Each row is a point on a tangle of strands that fork and nearly touch. The rows are in no order.
In the rows, zero is written as 100.
Two points are linked if the straight distance between their rows is under 75.1. Some points are linked to none.
Bof: [ 56  61 112 115 120  83  82 110 123 115  89 103  85  60 122  95 120  71
  98 101  76 116  68]
zavu: [ 94  78  98  97 125  95 121 117  97  92 102 108  97  86  90  85  90  65
  90 116  77 102  92]
Vuv: [127  51 141 110 102 106 155 142 111 111  65 111  91 122  65  86  97  75
  57 129  99  95 123]
vofid: [119  90 105  66 125  81  86  67  70 116 142  92  97  63 146 110 114 143
  87 102 100  83  97]
zul: [115  74  95  44 108  84 124 117 103  92 119  74  82 124  69 111  83  72
  53  66 119  98  97]
Lapi: [ 91  66  79  48 101  65 122 106  92  88  71  88  90  98 128 119 138 114
  90  76  70 116 111]
tobo: [ 58 108  80 137  78 130 116 127 109  74  75 145 105 109  86  94 125  94
 112  96  84  69 123]
tefem: [ 99  80  95 123 122 101 104 122 102 116  84 133 102  90 152  94 103 107
  88 128  57  45 109]
Kor: [125 135  90  72  68 123 108  73 104 101 118  88  84 132  44  86  72  47
 106  80 133  90 100]
zot: [106 104  83 121 106 115 133 110 103  68 114 127 120 101  78  94  89  71
 100 119  90  57 121]
rog: [134 108  98 100 105  83  79  88 100 125 107  81 112  67 150 126  81 103
 143 107 114 124  89]
lupu: [ 69 140  87  91  63  82  81  83 104  83  45  96  87 118  92 125 150 132
  99  77  91 109  96]
novo: [123  51 118 120  66 122 130 138 112 128  60 145 103 132 108  84 116 109
  94 122  61  72 127]
Ravo: [101  69 110 110 110 136  75  95 110 105  80 130 121  71 148  67  66  84
 100 141 101  73  83]
Fuved: [ 72 163  75 139  89  83  46 102 108 105  78  71  94 103  64 134 116 121
  99 101 122 134 100]
Fug: [114  81 115  65 123 108 101  63  91 116 153 110 113  64 114  98  59 131
  70 128 103  65  95]
reru: [ 85 115  77 102 114  56 107 117 111 105 160  85 114  93  66 100  85  89
  93  85 114 126  91]
sek: [ 95 107 113 125 105  67  91 115 117 124  87  68  83  86 117 114 114  79
 121 107  96 165  86]
sakad: [ 90  85 136 127 136 130  93  87 117  96 117 120 136  89  98  75  70  86
 107 137 105  94  65]
Mebup: [104  92 109 104 119  51  78 105 106 130 101  83  99  53 137 121 123  94
 114 101  93 151  95]
gif: [ 81  93 126  85 106  80  92 110  90  95  76  62  67 113  87  80 133  87
  74  91  91 140  70]
metar: [ 92  93  64  91  74 110 137  99 103  80  90 129 135 121  74 100  94  91
 103  90  99  90 134]
bet: [110  75 104 124  62 136 151 123 115  94  79 144 120 133  59  98 106  91
 110 142  87  74 141]
Rupo: [ 52  81 129 136  89 146 110 111 103 101  64 122  88  92  99  79 104  67
 127  94  58 118  89]
Gizat: [106 111  87 130  86  61  91 130 112 116  93  62  74  96 114 143 100  89
 125 108 104 185 112]
Mufit: [105 159 100 123  91 111  72  86 109  98 122  80 107 110  60 103  70 114
 111  89 154 103  93]
gov: [126 133  46  61  76  66  86  99  96 117  93  72  98 105  85 137 100 115
 100  55 133 116 114]
pakeg: [ 84 147 126 138 100  94  43  96 128 101  89  89  96 100 105 138 129 126
 127 109 119 132  81]
faso: [ 87 124  92 100  90 118  81  92  81  84  83  88  78 139  47  62 127  93
  50  84 116  96 104]
miba: [122  85  95  63 119  98 129  87 113 109 138  90  71 112  51  99  53  54
  95 108 100  78  92]
vop: [106  65 105  93 117  89  94 143  99 129  49 100  66 117 118  65 109  98
  44 121  68  74 109]
lomob: [140  63  77  79 103  90 152 108  91 107  85 127 113  96 116  96  68  74
  93 126  78  54 128]
Nimus: [104  68 112 119 109 110 134 118 113  97  85 130 105  75  90  81  84  57
  95 136  73  97 102]
noraf: [ 83  96  95  90 119  73 123 124 107  90 128  77 111  91  76  90  95  59
  89  95  97 120  84]
mam: [ 98 118 121 107  91 101  64  76 102 104  54  94  90  75 161 133 122 128
 144  98  88 103  76]
bitap: [119  70 109  90 117 113  88  84  96 122 126 109 100  56 119  74  53 111
  53 141  94  56  99]
dipaf: [ 49  92 130 129 103 123  69  88 104 110  44 122  74  98 145  95 125  98
 109  97  72  93  73]
femi: [141 107  75  55 100  71 101  86  77 125 113  60  74  73 120 118  89  94
 122  72  98 117  97]
Nebo: [105  89  97 122 107 125 120  80 102 102  90 116 138  70 144  99  75  70
 142 110  89  91 106]
Gidug: [122 113 145 106 121 109  61  93 116 135 107  87 114  88  98  94  80 129
 124 128 125 146  62]
Bube: [ 67  90  89 133 109 112 113 123  98 101  80 144  97 101 144  98 113 103
 111 110  63  53  99]
Bogum: [ 80  98  72 111 112 108 130 111  90  80  99 127 126  93 134 103 104  96
 120 103  81  69 109]
tevo: [ 91 153 102 136  90  87  52 113 114  93 101  73  96 104 100 147 102 115
 120 115 126 145 105]
Vepor: [108 136 110 102 107  91  52  88 103  94 124 123 107  91 125 143 139 180
 124 119 110 100  89]
gomu: [132 123 109 117 106  63  51 107 111 105 104  76  79  91 129 158 126 124
 116 110  99 146 110]
Piga: [ 72  66 132 100 123  93  51  85  99 114 115 102  75  82 129  89 139 137
  66 116  83  89  74]
nozol: [121 100 118  75 113 118  81  69  72 116 134  70  69  87 116  77  82 122
  78 101  99  75  80]
Fato: [126 132 100 110  98  99  95  96 133 129 172  76 113  93  88 126  46 103
 122 105 142 102  78]
nis: [125  56  94  89 109  87 170 126  94  99  76 126 111  90 107  97  87  85
  81 119  75  82 119]
Dibun: [116 103  96  74  91  96  95  71  78 112  57  76  77  77 154  98 107  96
 125  91  80 114  94]
fetiz: [116 120  47  65 102  92 109  96  94  87 138 109 100 116  61  96  82 101
  76  85 116  55 108]
Tofo: [112 115 104 117  96 130  98 104  74  92  98 105  79 131 101  62 107  85
  80 122  85  54 106]
pedu: [127 138  82  87  80  78  69  83  72  99 108  66  92  94 110 124 116 124
 114  84 112 100 100]
Mis: [ 81 122 101 134  60 118 113  99 121  95  82  91 114 106  93  99  95  89
 150  73  95 144 113]
fop: [131 111 103 106 100 140  90  48  84  94 109  99 113 103 139  85  68 108
 124 106 127  73  86]
visef: [132  57 110  76 103  92 155 132 100  80  94 109  91 115  82 121  77  78
  55  97 120  75 134]
Kema: [131  52 117 113  86 102 164 135 115  86  83 118  94 126  62  99  89  91
  62 122 119  78 134]
retep: [ 86 127 113 103  95 133  95  97  74  82 101  74  72 138  48  53  97  68
  69 106 103  91  99]
sog: [ 86  67 100  79 121  72 120 138  94  76  97  90  86 119  77 100 130  98
  47  88  96 113  96]
Gimob: [ 90 123 130 140 102  85  99 109 120 107 122  70 105  99  86  91  75  68
 124 101 121 152  80]
netum: [ 77  78  94  76  98  67 119 114 114 101  77  99  89  91 125 119 151 112
  97  81  70 134  94]
lukis: [ 86  66  98  85 110  83  70 101  91 120  68  80  64  79 148  75 130 106
  69 117  66  87  87]
boto: [115 102 109  98 116  96 109  78 114 120 168  94 113  86 104 117  53 101
 120 102 131  88  86]
Rinuk: [ 82 130 104 131  78 124 104  87 107  85  84 101 111 101 110  92 109  77
 137  77  99 112  99]
vabir: [ 75 116  79 117  71  89 116 120 121 109  72  92 122 120  57 108  91  99
 104  68 118 153 116]
tis: [109  83  59  70 105  60 131 101  91  92 121 103 130  81 131 127 107  96
 128  91  83 108 111]
diseb: [130  75  97  77 106 100  89  89  92 122 102 101  90  77 132  69  57  77
  74 136  86  44 114]
sen: [128  93  80  59  83 102 113  82  63 100  67  93  83 108 146  97 108 103
 107  74  83  95 110]
govuz: [123 115 117 108 108  99  66  74 104 113  76  88 113  76 152 121 103 120
 149 111 110 125  79]
Tize: [126  96  85  71 124  63  99  86  69 116 160  87 106  63 114 116 107 128
  95  91 111  85 101]
Lepo: [140  92 116 103 111  69  80 103 105 156 147  58  76  60 106 120  71 103
 105  96 115 150  93]
lam: [103 101 111  78 108 105 119 116  85  81  98  90  71 132  48  64  95  64
  64  98 106 102  85]
pel: [ 41 146  71 141  93  84  75 103 129 105  77  95 115  98  70 119 126 113
 111  86 118 119 101]
zala: [ 74 127  85 111 117  61  81 108  99  86 160 100 113  73  74 115 141 149
  72 100 115 101 104]
Ven: [110 115 111 113 107 131  76  90  69 116  90  96  92 134 132  60  97 110
  79 118  86  37 108]
kivem: [ 70  91  77 101  91 118 110 112 106  77  59 119 119 129  41  99 126  99
  57  81 117  91 123]
Fibus: [ 88 104 153 101 137 125  86  82 100 106 138  93 107  82  85  66  89 145
  85 117 117 110  69]
Momu: [130  78 121 116 101 107 105 141 104 134  51 113  74 114 102  57 113  83
  56 128  70  59 113]
dure: [ 64  61 105 119  73 108 118 140 115  84  63 150  88 128  83 112 120 116
 106  88  52  95 123]
vute: [ 59  62 114 113  71 116 113 131 116  68  64 122 101 130  64 101 123 112
  90  71  79 122 110]
pafon: [ 82 105 125 126  88 105 128 107 114 104  93  76 109 103  81  79  74  43
 133  83 111 150  91]
kalik: [115 116  77 109 110  59  84  99 108 103 156 100 128  71 127 131 106 125
 128  99 128 111 108]
mupuz: [115 139 103 111  88  84  68  91 107  98  69  88  84  79 153 151 141 123
 138  97  86 110  97]
dos: [ 89  74 116 112 139  76 108 108 123 112 153 105 142  58 112  99  88  82
 107 113 114 120  66]
nosu: [ 96 128  62  78 103 102  92  90  71  85 131 100  84 125  58  80 100 125
  54  89 115  53 109]
Guva: [ 79  73  83  80 111  77 111 146  99  74  75 106  85 130 105 111 145 118
  47  93  84  86 101]
mifus: [123  82 120  93 119  70  71  97 121 149 149  77 104  37 106 109  86 104
  96 110 120 150  95]
sep: [141  72 110  64  86 124 150  88  97 109  94 112  92 125  80 101  57  47
 115 107  96  92 132]
Gem: [ 94  87  67  84  98  89 137 105  90  88  88 117 129  83 128 119 102  96
 122  87  69  98 113]
Zup: [116  96 127 100 109 135  69  60  80 112  98  73  78  99 117  52  78  92
  84 107 105  80  84]
moliv: [120 112  44  63  98 100 120  94 107  94 132 119 120 124  46 121  70  78
  84  85 130  57 128]
tebi: [ 77  96  86  90  94 105  93 119  92  74  69 101  91 149  50  89 116 110
  40  88 127  93 122]
Vete: [124 108 106  86 110 105 117 110  85  84 133 100  67 126  36  80  74  88
  56 121 109  53 108]
Dovit: [103 103  99  77  76  83 124 102 101  94  64  75  89 108 109  99 107  99
 112  70  90 144 105]
zab: [ 36 101  86 113 111  80 110 145 120  69  93 130 102  98  74 111 146  98
  83  93  78  98 100]
Ner: [135 108  67  38  79  73 107  86  78 109  93  72  86 101 114 128 106 110
 111  56 114 117  98]
kulop: [134 104 134  77 111 108  47  82 105 137  99 110 106  70 118  96 102 154
 126 132 108 145  76]
kozul: [101 137  85 120 110  44  76 103 108 104 165  83 109  75  75 131 127 142
  91  93 122 126 123]
Temeb: [ 76  65  68  74  95  66 130 130 113  68  85 107 132  96  95 131 127 111
  91  65  94 121 124]
fama: [ 78 116 105 110 115  98  66  92 104  86 124 127 113 104 141 119 136 158
 110 103 103  73  83]
muvar: [113  75 100 115 102 130 111  78 101 106  83 123 120  75 138  70  52  62
 112 138  90  75 100]
mumim: [118  99  88 101 108  93 148 125 108  72 110 127 102 120  49  92  85  67
  76 130 108  66 118]
mur: [106 148  80 104  98  95  71  70  83  89 129  96 113  89  98 112 115 161
 102  87 130  66 105]
ruga: [ 83 100 120  97 120  82  64 102  79  91 102  58  54 108  88  75 143 112
  65 103  76 115  71]
levo: [ 88  72 135  88 123  94  46  75 112 122 108 128  94  72 133 103 142 150
  94 120  94 114  67]
vovel: [132  60 125  92  74 129 138 100  89 103  73 123  95 131  83  95  86  67
 101 123  85  97 139]
sapek: [ 77 117 145 137 122 147  64  89 109  91  93 104  90 119 109  63 103 116
 106 111 116  88  60]
Dor: [ 83 124 129 128 120 140  71  81  95  78 120 116 103 131  91  67 103 141
  91 115 122  73  64]
gok: [ 88  85  87  87  60  80 124 109 117  92  71  73 122 105 109 121 106 121
 135  59  89 157 115]
tura: [ 95  90  93 100  94  93 163 124 124  86 114 115 135 104  71 113  70  47
 113  97  91 115 121]
bapal: [108 112  80  88  98 101 146  97 113  92 127 112 124 100  76 107  62  43
 132 100 104  87 110]
Gelo: [102  66  96  84 131  76  96 121  81 112  84 100  74  98 125  76 120 110
  43 116  55  83  95]
rebez: [110  68 115 117 114 110 115  95 110 110  82 123 100  70 103  64  62  50
  91 158  94  66 105]
ruti: [122 104 115  67 134 115 100  68 118 129 163 101 123  69  96 106  50 122
 104 112 119  78  80]
lus: [112  88 101  72  91  63 120 117 106 135  96  60  85 101 102 117  90  67
 108  73 106 168  97]
lavor: [107 114 134 114  98 130  98  72  95 102 104  75 100  95  96  72  78  51
 123 104 113 108  85]
Pim: [111  81 116  92 125 100  92 103  91 121 139  86  85  68 109  69  70 121
  33 137  75  52 101]
Zez: [116  97 109  66  89 100 112  90  88 109  67  64  63 110 105  81  97  73
 105  68  94 138  93]
Falim: [117  74 107  64  87  90 108  90  92 130  85  61  81  92 104  89  73  58
 110  78  99 148  91]
bada: [ 51 112 135 119 128  86  65 108 115  89 108 118  84  97 110 113 147 116
 113  95  94  90  58]
teme: [ 78 140 109 118 103 131  73  88  81  74 122  88  89 127  76  68 112 130
  76  99 122  71  85]
Posis: [ 43  98 118 135 111 125 103 113 119  88  96 145 127  84 131 113 120  94
 137  93  88  89  89]
fodev: [100 102 123 116  88 125 126  86 104 111  83  84 103 100  96  74  74  40
 130  91  97 119 104]
Nole: [ 85  60 137  92 123 109  63  90  94 115 104  85  74  64 115  57  84 100
  58 132  93  97  74]
tos: [140 135 107  86 103 105  75  88  97 111 142  91 116  93 114 132  81 152
 135  95 130 109  91]
zut: [ 73  96 112 108 109 115  66  91  94 105  70  93  71  98 146  78 123  99
  88 110  69  82  75]
roza: [ 92 115  79  90  64 116  99  92  85  85  56  98  86 133  90  86 125 111
 105  66  95 108 120]
Dud: [ 86 134  65 108 101  50  88 122 105 111 149  84 108  93  59 111 113 110
  84  81 126 133 102]
tutom: [107  85 134  93 105  75  46  92 111 124  93  78  92  49 137  99 121 108
 106 111 104 143  74]
Doseg: [ 94  95  86 117 109 105 123 144 105  87  82 137  95 120  91  84 120 101
  73 109  72  57 110]
datuf: [118 123  71  71 100  84  93  75  63  93 117  86  78 103 116 103 104 120
 106  83 106  74  95]
radep: [116 154  85 120  81 104  79 103 116 126 155  73 104 102  77 131  50 129
 116  90 151 108  94]
zirap: [107 163  79 130  82 110  68  90 111  95  87  89 129  97 114 126  82 119
 149  99 144 107 108]
lev: [ 80 141 128 118 108  99  49  91 107  85  98  98  87 101 106 116 140 132
 112 102 114 105  70]
bap: [123  61 110 119  66 138 142 118  93 110  65 125 105 135  85  91 106  99
  98 130  71  79 138]
gusas: [120  97  91 104 105 115 137  77 102 102 113 113 131  84 114 106  53  47
 139 111 100  78 119]
ser: [134  96  97  74 108  83  79  76  82 127 111  70  94  61 136 109  81  86
 118  92 106 100  85]
leb: [ 86 102 140 116 134 113  94  93 108  98 138  97 122  91  86  74  70  99
  93 113 113  99  66]
bur: [ 92  59 101 100 118 113  70  90 109 117 100 126 128  67 152  80  91 111
  95 141 100  78  72]
Vupam: [ 75 158  84 126  97  96  71  88 111  80  94 113 127  95 113 125 128 139
 136 104 119  82  86]
totug: [111  72 115  92  58 126 135 100 103  89  74  96 113 128  75  89  78  71
 122  70  89 140 116]
zop: [ 49  90 110 121 125  83  87 120 108  93  99 107  92  81 113 100 135  95
 102  99  81 102  75]
mibe: [ 90  70 100  94  82  88 115  91 115 123  62  92 115  73 130 102 100  85
 140  79  57 144 100]
Ruva: [113  72 122  89 124  85  85  93 115 127 139  99 113  44 110  97  76 101
  94 114 113 121  82]
farad: [ 79  67 122  89  75 122 103 100  91 102  38 109  60 132 122  82 120 105
 102  87  51 107 102]
tapo: [140  88  82  62  82 123 118  73  66 107  77  98  83 120 138  93  78  76
 113  87  87  79 112]
dudan: [ 81  47  87  81 107  72 130 142 102  64  79 117 111 109 104 129 137 124
  65  83  83  96 125]
Faf: [ 83 109 121 102 112  70  76 120 106 102  93  61  74  97  86 103 141  81
 100  90  93 156  76]
gepun: [126 101  92  92 105  54 106 109 102 136 138  67  86  75 101 123  86  73
 112  87 107 156  94]
Bilal: [122 117  94 107  95 137 102  62  73  84 109 106 100 114 107  81  74  75
 117 108 114  62 101]
votak: [126 103  69  86 110  56 113 102  92 113 157  94 117  75 118 134 106 110
 123  84 107  95 108]
Segum: [103  92 104 106 143  92 122 100 103  94 161 103 113  79  77  90  58  81
  78 129  95  62  93]
Vegir: [ 76 114  99 124 112 103  78 100  93  77 105 119  94 116 127  97 125 131
  99 110  97  58  85]
gitup: [101 113 101 112  45 117 128  82 106 103  84  92 106 123  76  92  77  70
 138  75 109 149 129]
vesid: [ 97 142  57 139  88  83  99 118 116 126 121  78 109  93  90 135  47 101
 128 107 143 139 117]
lopov: [ 91 127 116  94 114  91  89  93  86  93 159  75  85  84  79  88 103 118
  87 100 113 101  86]
Nodu: [ 74  75 125  96  75 119 102 107 103  92  51  96  74 122  95  88 131 102
 122  73  59 136  98]
saka: [ 89  64 130 119  84 137 139 129 108  81  76 116  99 121  62  87 101  67
 102 107  79 123 115]
lunom: [ 90 158  63 111  85 104  64  72  93  90  82 106 109 101 107 120 129 137
 109  89 124  70 104]
Lib: [129 115 100  84  98 136 114  59  94 104 131  93  72 125  79  85  56  56
 110 113 110  57 109]
Luno: [102 106  91 115 127 119  80  91  75  90 130 109 109 106 127  86 103 144
  75 115  96  42  89]
kovu: [114 107  62  83  75 112 137  95  96  90 103 137 135 119  53 120  74  78
  90  91 118  70 142]
girub: [125 105  91  94 104 107 108 103  75  88 112 102  80 135  86  75  79  73
  72 123  94  62 113]
lopem: [106 112 103 120 129  51  83 107 116 105 163 106 122  70 112 143 129 141
 109 106 113 127 121]
Bib: [124  65  84  80  69 122 133 107  82  80  68 120 108 128 122 102 109 112
  97  96  73  80 152]
varo: [ 83  91 134 128  98 141 130 124 104  87  79 113  82 125  54  65 108  56
  87 123  87 105 102]
Gar: [101 126  64  78  87  85 115  93 107  91 104  91 118 113  83 104  91  88
 111  75 122 104 105]
puzud: [ 97  88  97 111 135  88 119 102 109  92 160 116 148  67 101 103  77  77
 107 121 103  87  82]
tige: [150 116 108  84 114  88  72  89  89 130 145  90  97  67 126 136  97 155
 118 102 121 121 106]
zir: [117  71  98  58 114  56  93  97  79 122 103  77  79  60 128 100 125 101
  84  91  84 123  88]
fav: [ 65  96 125 108 129  89  68 100  81 100 114  80  61  96 104  83 137 134
  57 115  76  82  67]
baro: [ 98 110  71  98  67  95 112 100 115 119  77  90 126 135  46 119  70  97
  92  51 144 149 124]
guge: [102  64  87 112 111  86 125 147 105 127  62 141  94  84 129  78 102  94
  70 121  53  62 108]
nado: [ 60  59 126 115 115 116  67 102 123 111  76 119  91  66 137  71  97  79
  92 117  90 103  69]
bemop: [118  65  81  80  99 101 130 111  80  95  61 122  97 128 134  96 114 107
  80  96  59  77 125]
seril: [ 63  79  88 102  57  72 105 105 133  91  56  99 115 112  85 127 123 129
 111  60  86 154 115]
Ros: [ 58 120  60 110  93 106 107  98 105  92  61 122 137 116  45 103 118 104
  90  75 104 103 117]
kir: [130  74  65  54  89  94 156 103  99  92 103 118 128 105  98 134  78  87
 107  76  99  91 131]
pifas: [ 71 119 140 125 103 143  74  83 109  85  75 116 105 111 124  86 110 111
 141 103 111  98  61]
Zolup: [118 107 127  93  96 121  85  71  81 104  96  58  63 104  94  61  78  65
 108  95 114 109  77]
Zona: [123  68  81  90  50 129 140 101  85  87  90 126 132 132  88 115  87 109
 101  95 100  82 151]
ziker: [121 104 100 113 127 104 102 102  84  91 127 106 106 103 111  85  81 122
  68 136  89  27 100]
bug: [134  60 125 109  79 112 138 135 115 143  37 126  92 106 111  70 104  88
  74 129  75  71 129]
nobo: [ 86 150  74 106  59 108  79  77  91  83  38  87  83 116  90 106 130 122
 122  75 106 110 113]
vadu: [135  70 116  70 110 109 130  87 107 115  97  99  72 110  68  88  54  29
  90 119  95  84 111]
zotuf: [ 80  96  84  79 108  52 106 127 108  97 110  93 102  96  97 120 147  96
  87  84  98 150  99]
nugu: [ 73  72  87 111  60  93 102  88 117  94  54 103 144 122  64 131 111 131
 111  49  97 134 134]
Gabi: [ 96 150 108 120  94 124  70  81  91  79 116  70  97 110  80  80  94 121
 113  87 142  91  77]
mizev: [126  54 113  62  97 102 134 116  87  80  86  85  74 126  84 107  89  74
  57  75 117 102 124]
gek: [ 95 107 128 123 103 144  78  76 102 105  66 107 112  93 141  77  90  88
 126 104 106  98  79]
med: [112 107  91 118 128  87 121 104  92  88 149 119 104 101  72  89  72 107
  66 135 101  34 106]
furi: [128 111 123  94 107 131  69  54  74 109 110 103 103 104 137  93  84 137
 110 115 117  73  76]
sizi: [ 46 129 113 111  69  96  79  85 114  92  52 106  72 111 107 123 153 118
 120  81  72 108  87]
kasiv: [ 77  96  90 143  69 148 134 116 103  83  78 147 115 117  79  87 109  80
 114 123  84  79 126]
pag: [ 45  94 132 131  79 125  91  92 101 102  64 127  86 101 121  97 119  91
 136  83  69 103  87]
tuva: [ 86 117 124 130 102 140 112 105 105  72 100  96  87 126  53  58  95  55
  82 120 109  85 103]
Vusoz: [134  77  75  71  97 111 105  76  75 128  91 104  85  92 132  82  62  69
  96 107  83  70 114]
fepuv: [ 99 122  83 126 111 121 124  95 110  75 139 138 137 104 103 101  76  90
 119 124 115  48 112]
lar: [108  82 128 118 115 134  61  84  87 121  99  97  91 112 125  54  81 113
  72 125  94  57  92]
labi: [103 107 100  82 115  96  84  81  73  92 112  77  74  97 128  85 108 114
  87 107  92  85  85]
nul: [ 93  74 101 101  94 112 111 120  87 100  52 120  75 115 124  89 118 110
  84  91  49  89 109]
susu: [113 147  94 121  87  66  59 101 121  88  91  93  92  82 139 166 133 120
 120 111  86 133 111]
kigen: [125 111  86  71  58 129 134  82 116 104 102  99 104 139  60 112  71  55
 115  69 128 105 127]
bik: [137  83  59  53  97  96 149  98  78 102 102 120 111  92 112 113  71  75
 110  93  87  64 121]
pozub: [115 142  95  95  98 112  80  76  88  95 155  90 112  95  98 109  83 150
 116  92 143  78  91]
zume: [110 108  84  84  58 120 115  88 111  98  79  97 119 125  43 108  78  75
  98  57 144 117 132]
pov: [ 96 131  92 119  98 103  79  90 108  87 100 112 137  95 127 112 103 128
 149  98 124  99  88]
gesu: [ 84 121  75  84 103  75  75  92  75  80 118  90  80 103  97 111 157 142
  71  97  88  80  97]
gepid: [145 116 126 101 116  76  43 104 102 121 131  96  87  85 130 150 102 143
 110 114 105 142 113]
Badat: [113  75 110  80 119 103  77  86 107 123 119 120 135  55 134  93  84 122
 112 124 114 107  74]
gelat: [ 42 115  83 130 106 107 101 128 108  65  93 140 107 103  77  90 129  94
  91  95  87  78  94]
nin: [ 99  45 118  94  57 127 112 105 102  81  68  94 102 133  88  98 108  96
 124  66  71 147 116]
sabe: [107  74  81  70  80  89 147 111 105  69  88  98 121 111 100 131  95 106
 101  59 100 113 128]
rabu: [109 113  96  82  82 116 109  92  70  87  77  82  76 129  96  74 107  79
  94  78  99 102 102]
fotuk: [ 62 144  80 141  68  84  96 106 124 112  56  83 111 108  64 122 103 111
 115  79 110 158 112]
Gog: [100 120 137 130 118  96  81 104 114 114 117  81 113  95 106  98  83 107
 129 108 134 143  68]
suvar: [ 90  73 104  90 104  98 134 138 107  66  89  98  95 123  49  88 104  75
  50  96 107 109  96]
vakef: [ 85 122  70  88 116  92  80 103  65  79 126  86  77 114  84  86 127 136
  61  90 100  63 103]
gusu: [ 48 111  81  98 116  57 111 134 118  78  96 102 106  98  75 113 149  93
  97  82 104 138  92]
rofal: [126  91  93  71 125  86 137 120 110  90 136 108  81 119  38 100  65  72
  72 117 106  68 109]
Luzo: [111 108 130  87 126 133  71  66  86 107 126 104 114  92 106  84  89 160
 104 117 112 100  63]
Sibe: [128 136  90  89  88 114  98  55  84 104 137  75  78 122  70  93  72  81
 108  83 126  74  91]
nud: [111 105 123  94 128  83  64  84 105 108 123 111 108  75 130 124 137 150
 117 116 108 122  78]
zivo: [ 74 103  58 109  72 115 115 100 111  92  69 136 154 118  59 105 103 103
 111  76  98  99 144]
tigu: [122 154  68 110  76  92  80  88  96 111 102  71 112  98 111 128  95 122
 141  89 128 112 106]
Pepem: [ 74 120 101 141 112 133  98  96 112  69 119 120 141 107  91  90  90  97
 120 108 126  72  92]
Zami: [108  86  73  52 114  75 107 104  71  93  95  99  86 108 123 119 135 108
  72  85  78  94 103]
Dareb: [ 80  75 130 109 105 140  55  87 110 111  64 105  95  76 139  63  89  93
 111 116 110 114  61]
vumag: [106  78  98  59 120  65 130 122 100  95 117  81  96 102  74 103  88  68
  74  86 109 129  81]
Logib: [ 71 114 107 140 103 130 116 108 110  76  97 107 114 106  85  88 102  68
 124 101  99  95  93]
meri: [ 54  85 114 123  83 114 123 132 122  75  83 109 110 118  63  93 114  74
 108  77  85 135 101]
tenu: [ 91 124  76  98 112  62  72  98  89  80 138  98 115  78  99 124 152 141
  91 106  96  90  95]
kele: [101 130  83 141  96  65  67 121 106 118 126  76  78  96 108 146  94 102
 118 128 122 165 112]

A fork is a point with three links, a tip a point with one. Leave the first point through the second and follow the links. Name the first fork or tip that comes.
ruti, boto: tevo
netum, zotuf: bap
labi, datuf: gov
zot, fepuv: metar
Segum, med: sek
bada, zop: bitap
lomob, bik: retep
Vupam, pov: Zup
levo, nud: Ruva

A fork is a point with three links. Follow the links from the first point to the second and name the forks in between, in order.
kigen, fama: tevo, sek
zul, Gem: noraf, kozul, votak
mifus, lupu: Zez
Vupam, totug: Zup, rofal
dos, pel: sek, tevo
gomu, lavor: Zup
Sibe, lev: tevo
Tize, totug: votak, kozul, metar
zivo, bap: metar, rofal

Follow the links from the first point to the second, and from the first to the third. Name the last point that the two ways share.
bet, Zup, zivo: rofal
rabu, Luno, tis: Ruva
Falim, zul, Dud: noraf
dure, zivo, bik: retep
gelat, vop, Bib: bap
gusu, Pepem, Ven: rofal
tura, rabu, tefem: muvar
bik, kozul, bemop: metar
noraf, Bogum, zivo: kozul
